Each scene shows the same named points in several views. A view is turned or mirrored, and shifted as a whole, has a little noise and may leave points out.
In the rows, zero is written as 128.

Scene 1
View 1
tulag: [109 140  83 140  87 158 145 167 115 112 127 152 141 139 178 142 106 172
 112 110]
zodat: [113 141 111 139 113 152 161 146 135 150 109 186 161 120 130 147 125 121
 159 116]
fifik: [ 83 145  74 152 108 136 149 124 123 131 119 181 158 133 155 127 119 117
 123 137]
fefez: [123 148 122 143 119 150 145 178 130 148  90 169 129 108 119 151  92 160
 172 103]
zav: [ 93 161  96 155 113 145 150 143 127 142 100 176 153 115 120 147 106 139
 132 135]
Fur: [101 171 117 162 106 189 173 149 135 128 111 172 203 125 125 174 139 138
 100 139]
muke: [117 157  94 133  92 142 149 168 120 149 102 158 126 103 106 161  90 182
 141 115]
zap: [101 166  85 143  97 137 146 155 118 145  98 161 130 102 102 156  87 173
 127 131]
poge: [ 75 165 108 190 149 143 121 160 125 111  80 171 138 129 165 116  78 134
 137 131]
Tudaf: [118 150 130 160 124 169 143 185 132 123  95 164 146 126 155 146  98 157
 152 103]
rin: [135 158  90 113  54 175 172 177 116 141 128 141 156 111 108 195 119 211
  99 111]
gitu: [ 74 162  92 171 129 141 145 129 128 130 100 186 164 126 142 127 110 112
 127 144]
zavol: [126 147 112 139  92 178 160 175 126 127 120 157 165 131 149 165 123 170
 123 107]
Mif: [ 93 150 101 177 124 158 119 187 116  86  99 144 128 147 207 119  78 173
 115 111]
vavat: [ 89 164  90 160 100 169 159 140 125 119 119 167 183 134 148 152 127 141
  90 141]
begu: [ 96 159 100 162 123 139 136 158 125 136  89 170 131 112 131 136  87 153
 145 124]
View 2
muke: [125 179 144 109 158 165 112 103 112 154 124 162 117 138 149 119 114 146
  76 130]
zodat: [129 160 138 139 116 139 122 120 123 159 141 135 142 126 134 115 155 153
 119 122]
vavat: [ 98 139 145 136 168 114 151 139 105 131 115 131 153 109 143 121 138 116
 128 145]
begu: [125 172 169 116 148 152 102  97 116 145 124 137 147 134 156 151 131 150
 110 129]
zav: [110 167 155 122 136 133 115 119 116 140 134 146 149 127 150 133 134 138
 115 129]
gitu: [106 158 170 129 126 115 125 124 116 128 131 129 171 122 152 153 147 140
 141 134]
tulag: [136 143 155 132 177 158 170 110 104 144  93 122 121 126 134 135 127 150
 103 156]
zap: [111 181 155 105 156 149 114 110 108 138 124 166 131 136 156 128 109 137
  84 134]
Mif: [146 138 188 130 207 165 143  79 107 143  77  86 146 126 152 175 136 154
 126 155]
zavol: [131 143 127 140 181 156 142 115 110 167 112 127 120 117 130 100 139 138
 101 136]
Tudaf: [144 150 150 137 171 164 107  89 119 172 117 106 137 123 143 129 151 152
 116 123]
Fur: [ 93 139 121 143 172 111 125 141 112 152 131 131 154 101 142  92 149 104
 129 128]
rin: [113 159 108 120 199 160 147 126 100 161 108 171  94 123 133  71 103 118
  58 142]
fefez: [147 172 146 126 148 175  86  86 124 179 134 133 127 135 146 120 142 161
  98 111]
poge: [125 157 192 125 161 141 103  88 117 136 113 102 171 126 164 181 145 151
 142 133]
View 3
zap: [127  89 129 116 131  82 117 100 128 108 123 125  90 135 166 112 125 153
 124 160]
fefez: [123 104 139  99 151 100 129  88 121 135 120 126 113  91 146  87 122 122
 137 159]
Mif: [130  68 126 142 150  67 165  96 155 155  78 130 111  96 193  60 167 120
  80  89]
Fur: [123  77 121 125 114 113 161  90 151 128 131  99 126 184 170 137 164  79
 137 154]
fifik: [175  66 116 135  96 102 141 111 142 135 137  96 101 124 165 112 163 120
  83 153]
muke: [119  97 135 112 142  77 122  93 133 109 116 130  98 121 145 107 124 149
 136 162]
zav: [145  81 126 116 118 105 130 101 127 129 134 110 104 134 175 112 138 122
 113 160]
vavat: [141  68 116 139 106  95 159 100 155 127 121 101 112 170 176 126 172 103
 107 141]
poge: [149  71 126 119 131 105 141 102 119 164 113 120 111 106 220  71 144 115
  80 117]
rin: [ 91  97 129 134 140  53 148  85 173  82 100 128 102 168 108 136 149 142
 161 162]
gitu: [167  68 119 122 104 117 137 109 125 146 141  99 108 133 196 106 151 110
  88 149]
zodat: [146  93 130 107 123 119 140  92 131 139 141 103 120 109 135 111 142  97
 130 174]
zavol: [115  89 128 129 137  83 163  84 164 125 105 115 120 134 129 113 162 105
 135 145]
tulag: [136  75 123 146 132  63 161  99 167 125  96 117 104 116 139  96 169 131
 100 127]
Tudaf: [119  93 135 112 151  98 154  85 137 151 106 122 125 102 159  82 146  99
 125 135]
View 4
Fur: [193 104 132 137 101 114 109 157 171  88 127 138 114 102 117 123 167 173
 150 122]
rin: [165 129 184 127 129 155 156 187 193 121 108 115 167  88 114  87 129 152
 145 159]
fifik: [165 138 161 118 113 102  95 108 156 147 101 166 117 138 124 143 187 160
 145 114]
gitu: [181 125 143 107 105 110 102  94 155 128 101 178  98 133 125 149 192 166
 141 118]
tulag: [171 141 168  96 118  99 113 146 166 170  98 149 129 130 113  88 150 152
 143 157]
zodat: [150 105 154 102 113 127  94 117 161 116 107 151 121 127 123 158 146 185
 133 145]
fefez: [155 106 158  67 118 155 132 112 166 122  91 160 117 121 121 136 127 180
 122 184]
zap: [171 133 175  99 125 163 157 115 174 125  89 162 130 111 123 126 165 152
 135 147]
Mif: [202 138 142  59 106  81 119 121 157 179  91 180  86 142 108  65 158 148
 140 179]
muke: [160 126 175  88 126 166 152 124 177 129  89 153 137 111 123 122 143 161
 131 166]
zavol: [169 114 155 103 113 115 114 163 171 129 110 135 132 112 113 101 131 171
 141 163]
Tudaf: [175 105 138  68 107 120 114 128 163 128 102 161 101 125 115 112 133 178
 131 184]
begu: [175 124 155  77 115 141 134  98 163 133  89 177 107 126 122 130 164 163
 131 158]
zav: [174 122 155 104 113 138 123 108 165 118  99 164 115 120 124 142 171 167
 137 135]
vavat: [196 123 139 134 104  95 102 146 166 118 118 150 112 114 116 112 180 160
 152 115]
poge: [199 124 131  66 101 107 119  84 151 143  90 195  72 140 118 116 181 162
 135 156]
View 5
gitu: [134 166 166 117 139 158 143 141 127 165 171 165 136  86 152 122 136 133
 103 120]
tulag: [114 167 147 142 138  99 105 148 121 102 156 105 163 116 126 101 113 128
 117 119]
fefez: [147 159 115 114 122 128 126 140 128 130 133 104  93 100 130  95 157  80
 109 127]
rin: [116 126 150 124 124  55 123 102 116 104 119  68 111 150 142 154 116 114
 116 157]
zavol: [131 157 149 117 115  98 114 132 124 130 146  85 129 109 138 124  98 111
 122 142]
muke: [129 146 129 126 137 102 134 124 119 114 128 109  98 127 136 118 162 101
 103 129]
Fur: [142 154 180  96 109 115 140 117 123 175 159 112 118  99 163 157  91 130
 118 153]
Mif: [144 223 148 144 124 105 113 176 101 128 166 119 157 119 122  69 113 140
 113  87]
zodat: [129 139 140 109 127 151 125 133 143 147 154 121 121  76 143 121 131  96
 116 145]
zap: [129 147 143 126 142 107 143 123 115 123 133 130 100 131 143 126 166 116
  99 125]
fifik: [115 151 166 127 151 149 129 138 134 141 172 157 157  87 147 124 130 135
 106 127]
begu: [141 172 137 122 134 132 138 144 118 139 147 137 111 108 138 101 157 112
 101 112]
zav: [133 153 152 117 136 136 142 129 127 149 151 140 115 101 148 127 145 119
 103 128]
Tudaf: [150 184 132 116 110 124 117 152 122 143 148  98 115  97 129  92 121  99
 116 121]
View 6
Mif: [ 82  90 184 111  82  89 157 118  89 216 101 141  97 113 140 202 120 109
 162 134]
fifik: [ 88 125 154 118 102  95 147 118 132 118 144 153  89 124 118 173 159  98
 193 131]
zavol: [ 88 138 162 121 123 118 108 122  73 149 129 138  90 153 127 160 114 134
 150 148]
Fur: [103 130 151 117 149 113  89 124  88 127 143 120  89 148  83 152 136 105
 164 101]
zodat: [ 98 164 173 115 118 128 139 109 105 121 155 148 100 124 110 150 159 130
 160 142]
vavat: [ 94 112 145 120 126  94 108 128 105 132 133 132  84 144 104 169 135  96
 181 112]
zap: [108 139 146 145  99 112 133 167 108 118 119 136 113 104 136 164 132 154
 158 127]
muke: [106 150 153 144 101 123 131 159  96 126 119 140 114 111 143 159 123 168
 147 144]
begu: [106 136 169 127  94 113 155 139 109 146 124 138 115  90 123 168 147 139
 158 124]
rin: [ 91 143 127 148 131 117  75 161  71 117 118 135  89 172 149 155  86 161
 148 157]
gitu: [102 125 162 115 107 100 151 122 128 127 142 140 101 103  98 168 170  98
 184 106]
poge: [103 110 185 111  88 100 173 122 111 180 120 135 112  78 108 184 159 109
 166 106]
fefez: [106 165 182 127 102 135 149 133  88 147 132 140 117 100 128 154 139 166
 134 144]
tulag: [ 78 114 157 125  98  97 130 125  95 160 118 152  85 146 149 183 115 123
 170 157]

In a view up to two points have been moved. Name them for each view, in the order of its rows, or write none.
view 1: none
view 2: fefez
view 3: zodat
view 4: vavat
view 5: tulag
view 6: rin

Scene 2
View 1
movek: [108 124 152 148 126 120 155 137  95 149 123 125 115 115 166 114 119 113
  82 133]
Bepad: [119 113 139 132 111 119 132 153 101 126 116 159 139 134 142 114 123 120
 101 123]
zir: [117 104 147 102 117 130 112 148 105 114 121 153 131 132 138 116 148 125
 109 118]
lubat: [119 129 134 137 112 119 147 134  90 136 120 145 128 106 136 110 131 126
 101 112]
nokag: [126 103 162 134 122 128 137 127 105 102 125 121 134 106 171 115 136  99
  99 139]
Givon: [104 109 130 125 118 127 123 161 104 146 117 164 129 153 141 122 116 136
 102 125]
fasi: [ 94  94 168  83 154 162 116 107 109 130 142  92  90  93 168 138 169 129
 110 132]
novan: [114  86 126 132 120 146 118 128 110 115 118 144 144 124 153 141 120 130
 129 139]
lif: [125 106 156 133 117 122 135 140 104 108 121 136 138 121 163 112 131 103
  97 134]
zubi: [111 134 138 150 120 122 161 121  87 150 123 123 118  92 151 115 126 125
  94 119]
sonav: [103  97 174 102 146 148 127 120 108 122 137  99 101 103 177 127 155 113
  96 140]
bino: [116 136 163 136 129 124 166 108  85 133 133  99 105  69 160 106 150 109
  84 119]
ran: [104  73 133 152 129 142 123 152 121 133 115 145 141 163 182 147  85 121
 110 167]
zafur: [120 117 138 131 118 134 142 112  93 120 126 127 127  85 141 122 144 126
 115 116]
marun: [119 116 114 146 105 125 139 132  94 129 112 160 146 115 130 122 118 135
 121 115]
punol: [ 97 111 119 127 128 145 133 122  97 155 125 136 117 110 140 139 129 149
 120 119]
paz: [ 90 120 156  81 144 144 121 130  99 157 138 120  85 111 141 122 167 143
  97 109]
leno: [118  86 121 153 114 139 128 132 109 116 112 149 153 130 159 139 103 124
 126 146]
gav: [102 119 193  96 142 124 133 152 104 138 136 111  89 127 172 102 158 102
  63 132]
View 2
Givon: [ 91 176 140 140 124 115 169 135 113 139 155 103 149 118 135  67 148 155
 125 106]
marun: [ 96 157 137 168 121 113 156 145 139 138 130 113 146 139 130  56 168 181
 130  86]
punol: [107 148 154 153 134 129 164 129 133 132 117 118 140 145 153  90 157 147
 144  99]
bino: [104 123 136 159 137 140 121 123 130 103 113 150 115 136  98 126 203 165
 118 128]
leno: [ 85 168 155 160 119  94 149 135 148 148 136 127 144 139 105  49 140 147
 132  76]
novan: [ 93 162 166 145 124 109 149 132 156 139 132 131 141 128 124  60 143 140
 129  76]
gav: [ 92 156 147 110 138 139 134 114 104  99 159 139 121  88 105 127 177 132
  98 145]
ran: [ 73 182 160 146 116  83 155 118 125 157 155 124 143 135  88  56 114 110
 136  94]
nokag: [ 90 150 152 142 125 113 121 128 146 118 139 149 125 114  85  84 173 150
 108 101]
fasi: [112 135 188 111 147 151 133 110 155  97 117 154 117 108 141 127 163 107
 123 110]
movek: [ 89 151 131 156 127 118 142 122 107 126 138 130 129 136  94 102 171 151
 124 129]
lif: [ 88 160 145 142 123 111 131 132 137 122 147 138 131 111  91  75 171 159
 106 101]
sonav: [ 98 143 169 120 138 135 122 116 144 103 132 155 116 106 107 115 168 123
 111 113]
Bepad: [ 90 168 136 147 121 111 151 140 122 131 152 115 144 115 117  63 164 170
 114 101]
zubi: [100 138 130 169 131 126 143 127 119 124 120 129 130 150 112 102 183 168
 132 120]
paz: [113 145 160 116 145 157 156 122 122 102 127 125 131 108 164 123 173 135
 122 124]
View 3
zafur: [124  97  82 114 122  92 159 119 153 102 134 126 132 134 107 148 143  82
 138 156]
zir: [129 123  90 117 109 111 145  98 141 101 127 107 111 121 106 140 153 124
 104 173]
leno: [138 122 100  81  95  87 121 143 128 112 136  98 117 119 100 165 114 114
 140 171]
bino: [127  77  99 138 150 110 169 115 132  99 141 164 138 140 112 167 158  60
 152 153]
lif: [137 109 109 112 106 110 134 108 114 101 128 130 115 128 110 165 143  95
 122 176]
sonav: [119  97 118 141 137 121 141  77 141  84 149 131 133 107 116 176 141  92
 135 141]
ran: [146 134 125  86 106 112 101 141 107 113 148  94 114  98  95 190 108 144
 142 169]
gav: [132 104 122 158 156 152 151  77 114  96 145 148 121 114 108 173 172 113
 115 159]
Bepad: [143 120  93 103 111 110 143 130 118 115 127 118 109 130  98 148 152 119
 116 185]
zubi: [137  93  88 116 143 104 164 148 128 116 142 144 130 138  97 160 153  88
 152 166]
punol: [130 115  77 109 140  99 157 142 157 113 150 105 132 115  92 146 139 121
 146 151]
movek: [143 101 108 119 142 121 149 138 110 115 145 144 124 128  97 174 150 103
 142 171]
lubat: [137 106  81 112 127 101 162 138 131 116 131 133 120 141  99 144 157  98
 129 176]
nokag: [130 100 115 115 108 106 133  99 120  94 132 133 122 126 116 173 137  82
 131 166]
novan: [128 121  95  93 101  90 128 124 145 103 138  93 122 112 102 157 119 117
 135 161]
paz: [119 108  86 153 165 128 172  93 165  98 154 119 135 107  98 142 167 127
 126 141]
View 4
lubat: [130 116 124 116 117 143 129 104 155 102 123 124 137 129 152 144 118 162
 138 105]
paz: [142  93  87 120 120 127 167 140 152 125  82  79 150 108 147 127 112 155
 112  76]
zafur: [125 126 105 118 137 139 118 115 162 109 102 118 157 129 144 146 123 170
 145  87]
fasi: [124 117  57 111 145 125 143 151 153 133  44  88 159 118 132 121 107 160
 117  64]
lif: [110 142 106 104 139 148 127 112 148 101 108 139 118 137 139 125 100 158
 118 104]
novan: [110 130  85  92 156 113 138 138 145 113 112 147 137 149 143 145 117 152
 153 115]
zir: [118 125 101 109 152 128 162 133 150 101 131 122 132 130 144 130 116 150
 112 101]
marun: [124 118 121 108 133 128 133 113 152 102 140 143 140 141 154 157 126 158
 159 119]
leno: [108 133  97  86 149 116 127 127 141 110 117 165 123 156 145 148 111 151
 163 130]
punol: [136  98  98 106 120 114 142 132 149 123 101 118 152 131 153 154 122 156
 162 106]
movek: [129 114 114 106  98 149 122 102 147 113  85 128 114 129 149 129  93 156
 133 109]
sonav: [115 133  75 110 141 144 130 131 151 119  56 107 138 125 130 112  96 161
 109  75]
gav: [126 118  92 114 112 158 153 119 147 112  70  94 110 109 138  98  82 150
  76  84]
ran: [106 126  85  69 133 116 137 133 126 120  92 171  95 156 144 131  87 138
 151 143]
Givon: [129 103 110  96 123 119 167 129 138 108 134 134 114 133 156 139 107 142
 131 128]
nokag: [107 148  97 105 145 152 114 112 153 103  88 137 126 139 134 123 100 162
 122  96]

In a view up to two points have been moved. Name them for each view, in the order of its rows, or write none.
view 1: sonav
view 2: none
view 3: none
view 4: ran

Scene 3
View 1
Molo: [ 92  74 130 128 125 109 128 133 150 119 120 111 151 104 132 106 113 146
 145 142]
bufat: [ 73  97 164 130 117  90 129 100 151 128 127 148  99 105 109 133 131 118
 181 144]
pido: [ 86  89 138 154 115  63 144  92 146 127 144 117 136 125 112 142 141 126
 188 124]
suvik: [ 93  94 172 175  98  51 131 106 167 127 146 127 132 161 155 142 146 149
 175 112]
lup: [ 84 112 136 100 142 140 118 110 138 117 112 125 136  89 101 108 120 124
 143 140]
gor: [108 125 147 130 142 119 111 125 153 106 124  95 173 142 151  96 139 166
 115 111]
rolog: [ 88  57 130  96 169 109 134 153 134 114 109 123 118  44 114  71 117 136
 146 195]
mib: [ 73  80 166 103 134 116 122 131 149 125 105 158  86  68 117 104 114 126
 162 176]
kiba: [ 91 124 144 135 130 101 122  96 144 118 133 115 147 128 115 124 143 134
 154 113]
nebit: [ 92 113 165 114 160  97 120 123 143 111 120 131 116  98 126  89 148 142
 148 151]
Dimat: [ 95 107 135 108 136 143 113 128 147 113 108 108 156 105 128  97 118 148
 124 132]
zakon: [ 92  84 136 127 159  74 140 119 133 119 131 116 130  87 107 102 143 132
 168 156]
Vama: [ 98  86  96 159 122  72 146  97 137 121 148  77 190 135 110 135 134 135
 166 106]
Midu: [108  93 118 121 181  87 137 136 129 103 130  85 167  91 120  76 147 152
 137 149]
nosa: [100  75  92 156 108 100 137 110 148 121 137  73 202 139 127 130 111 142
 149 105]
buvi: [101 109 140 117 157 110 121 128 142 109 122 103 157 107 128  90 142 150
 130 134]
difor: [ 89  70 152 126 137  91 130 142 153 118 119 129 119  92 140  97 125 148
 152 162]
zelis: [ 91 108 154 106 156 116 119 128 144 112 114 125 123  90 122  88 135 141
 138 152]
Vev: [ 87  96 146 144  96 106 121 106 161 126 126 122 145 136 133 139 117 140
 158 115]
puzu: [ 92  99 124 167  75 105 123  91 161 128 137  98 184 170 135 158 113 141
 158  81]
vip: [ 69 136 201 107 125 114 109  93 153 126 113 180  64  98 109 127 142 117
 174 146]
Per: [100  76 119 124 162  85 140 136 132 110 129  94 159  90 121  86 137 146
 146 152]
tupu: [ 93  69 129 171 122  39 150 106 147 124 152 101 151 133 127 135 143 137
 186 127]
View 2
nosa: [160 107 112 153 117 139  81 124 129 140 126 151  93 139  43 110 108 132
 169 136]
rolog: [126 151 137 154  99 121 164 127  79  70 164 154 140 182 152  65 127 155
 137 185]
puzu: [171  91 108 137  96 175  64 140 131 151 113 136  88 133  63 132 112 128
 176  85]
mib: [131 144 134 137  71 164 149 153  75  74 151 137 136 173 177  88 138 155
 143 129]
pido: [138 125 136 114  97 145  99 151 121 126 138 138  75 114 118 130 147 139
 156 112]
Vama: [145 113 125 133 119 124  88 132 137 145 135 148  80 116  58 125 129 137
 160 137]
bufat: [130 131 138 112  79 159 123 160 102 108 143 130  97 132 153 121 153 148
 150 107]
Midu: [138 107 135 129 114  93 149 104 113 117 157 146 131 156  98 103 115 133
 140 187]
kiba: [141  95 125 116  83 145 120 135 117 133 133 125 126 139 102 132 129 139
 149 116]
nebit: [138 106 138 112  82 133 157 125  97 105 151 128 139 161 153 113 123 133
 140 138]
zakon: [125 131 142 121 101 117 140 134 107 107 155 143 108 138 134 108 140 145
 142 156]
Per: [139 120 135 137 113 107 138 114 110 111 155 151 117 154 107  96 119 136
 144 178]
Vev: [160 107 119 133  84 174  95 142 111 125 127 131 104 149 110 120 120 132
 166  97]
suvik: [172  95 140  97  96 159  93 132 120 136 134 132  58 127 144 140 111 106
 171  89]
zelis: [131 112 132 123  80 132 161 126  95 101 151 130 156 166 142 107 127 146
 135 148]
difor: [150 126 139 135  95 140 135 124  89  93 152 146 109 171 158  93 113 132
 152 144]
lup: [126 115 114 142  75 150 142 141 101 105 140 130 165 165 109 103 135 161
 140 133]
Dimat: [152  97 113 149  85 149 136 120 102 112 134 133 164 183  96 100 108 140
 149 140]
tupu: [149 125 145 114 116 127  91 136 125 132 145 149  48 113 114 122 130 126
 162 129]
View 3
nebit: [103 137 140 184  76 109 146 105 121  72 105 124 112 153 161  99 152 143
 143 133]
rolog: [ 75 130 138 172  65 115  96  74 139  41  81 101 144 135 150  81 132 130
 190 170]
kiba: [105 159 127 158 111 125 142 128 121 120 126 126 104 152 160 119 148 123
 138 102]
suvik: [129 158 149 193 116 133 130 139 136 109 130 147 127 132 201 167 181 152
 130  62]
gor: [ 73 127 146 169 104 118 118 118  86 130 128 122 100 137 141 125 152 142
  95 117]
puzu: [ 96 167 130 160 152 155 106 141 122 168 143 130 124 141 168 160 150 113
 125  56]
vip: [149 155 126 224  74 129 197 109 141  75 110 143 126 207 173  87 146 116
 170 109]
mib: [111 143 135 213  73 134 136  82 147  58  91 119 153 172 163  87 133 119
 189 131]
buvi: [ 79 136 138 158  91 113 120 109 107  98 115 113 105 135 143 107 145 137
 128 136]
Vama: [ 87 173 126 110 137 128  98 141 139 129 130 117 109 107 174 149 153 124
 148  91]
nosa: [ 69 162 133 128 141 139  76 128 124 147 132 110 122 111 159 149 143 118
 137  89]
difor: [ 95 132 149 194  82 126 109  95 133  68  99 120 143 137 169 116 150 142
 163 125]
Midu: [ 67 137 139 130  88 100 103 109 116  78 106 105 100 108 151 106 149 148
 141 151]
Molo: [ 80 140 140 174 104 134  96 100 125 101 110 113 137 134 155 121 141 126
 151 118]
zelis: [ 92 136 136 181  78 116 135  98 118  79 104 117 119 155 148  91 141 132
 150 141]
Dimat: [ 73 132 136 176  97 129 114  97 103 116 113 110 120 155 129  98 129 117
 130 133]
Vev: [103 157 137 184 121 146 120 120 129 128 124 129 135 154 168 138 150 118
 143  80]
bufat: [131 169 128 182  97 131 149 120 155  82 113 133 132 159 188 118 154 124
 179  96]
lup: [ 90 149 120 167  93 128 134 100 123 103 109 112 119 168 137  81 124 106
 159 135]
View 4
pido: [123 181  96 171 149 117  98 170 131 100 111 158 168 156 116 137 130 123
 135 125]
nebit: [138 134 149 182 140 111 141 149 100 105 106 128 135 145 132 109 123 118
 172 170]
difor: [150 135 137 163 131 119 113 154 105 128 104 141 156 127 150  96 122 118
 175 183]
kiba: [126 142 115 157 124 103 124 150 112  88 111 143 142 151  96 139 123 126
 145 132]
nosa: [154 147  78  92 109 129  88 141 135  90  96 174 168 148 102 135 117 147
 135 136]
rolog: [180 150 173 153 133 114 125 133 121 126 100 125 177 142 178  81 111  94
 209 199]
vip: [103 157 165 239 140  71 142 165  95 118 139 100 147 145 116 127 128  72
 165 128]
Dimat: [153 109 141 129  91  99 126 129  99 107 113 131 148 132 111 115 112 113
 171 156]
puzu: [113 139  65 127  97 109  77 162 115 102 124 171 161 128  72 153 125 136
 110 100]
Vev: [120 141 100 157 109 104  93 162 107 118 124 150 162 127 100 131 125 115
 135 123]
gor: [138  94 114 132 103 114 129 138  90  96 101 148 117 126  96 124 122 152
 146 160]
Per: [168 145 127 130 136 130 121 138 126  98  88 150 155 152 144 105 117 136
 174 182]
zelis: [148 129 154 165 125 102 138 141 104 108 108 125 145 142 133 109 116 110
 178 169]
Midu: [172 135 133 125 136 133 136 128 123  86  79 149 141 157 139 109 115 146
 174 190]
Vama: [144 164  79 114 130 129  93 152 143  79  94 176 168 163 102 141 122 150
 131 129]
Molo: [151 133 121 138 111 113 101 147 113 120 109 148 165 129 130 110 119 117
 164 160]
zakon: [152 167 134 164 154 121 126 151 128 101  97 141 161 159 145 114 122 122
 169 167]
suvik: [100 152  77 195 149 125  93 189 103 120 118 169 142 122 109 135 141 146
 117 132]
bufat: [118 178 126 198 149 102 111 170 120 114 124 137 167 153 128 128 129  97
 154 133]
tupu: [132 180  78 158 159 137  90 174 135 105  99 177 167 149 127 130 134 146
 131 143]
buvi: [152 119 133 140 118 115 134 134 106  94  97 138 135 142 119 117 116 133
 166 169]
View 5
Vev: [166 110  78 120 125 122 113 139 144 126 133 137 143 122 141 105  86  88
 167 135]
zakon: [158 124 116  93 104 127 135 130 120  98 166 130 126 115 130 127 107 158
 122 152]
vip: [168 118 121  94 132  82  85 103  96  97 117 146 142 104 157  72 109 179
 195 104]
zelis: [150 118  98  89  93 120 108 121 110 114 129 165 135 128 145 122  93 168
 142 165]
Per: [150 121  96  92  88 142 139 140 128 113 161 145 128 131 126 149  93 144
 107 183]
nosa: [157 116  59 139 106 149 145 153 170 141 156 113 143 134 131 146  77  67
 132 178]
suvik: [192 112 112 106 161 122 144 165 116 103 145 136 118 122 130 100 101  67
 155 114]
mib: [146 118 112  74  91 121  78 102 127  91 144 171 151  97 139  94 108 175
 144 119]
gor: [163 106  68 109 115 126 127 154 114 145 105 166 123 159 147 142  71 109
 154 197]
puzu: [172 109  59 150 137 127 132 153 166 146 130 109 144 133 141 117  76  43
 177 147]
pido: [172 123 107 124 134 121 145 141 138 107 163 100 129 113 131 111 103 103
 152 127]
lup: [142 120  82 111  88 114 102 107 134 126 131 140 148 121 151 123  92 171
 154 167]
Midu: [150 121  95  95  86 143 147 143 118 117 154 146 119 140 130 161  90 156
 104 200]
Molo: [151 114  83  98  94 139 112 133 145 120 145 157 144 122 132 126  87 117
 130 159]
buvi: [155 116  85 100  98 130 128 136 116 127 128 154 127 143 143 141  86 146
 135 187]
tupu: [176 121 107 115 135 136 161 161 139 102 177 109 121 117 120 123 103  79
 126 132]
difor: [156 114 106  74  98 138 108 133 124  98 148 175 137 115 129 116  98 136
 124 141]
bufat: [169 121 117 108 129 108 120 125 127  96 154 120 137 102 137  93 111 136
 159 111]
kiba: [164 116  83 127 121 108 123 133 124 131 124 124 135 133 152 119  87 128
 171 161]

In a view up to two points have been moved. Name them for each view, in the order of its rows, or write none.
view 1: bufat
view 2: zelis
view 3: none
view 4: difor, nosa
view 5: suvik, kiba
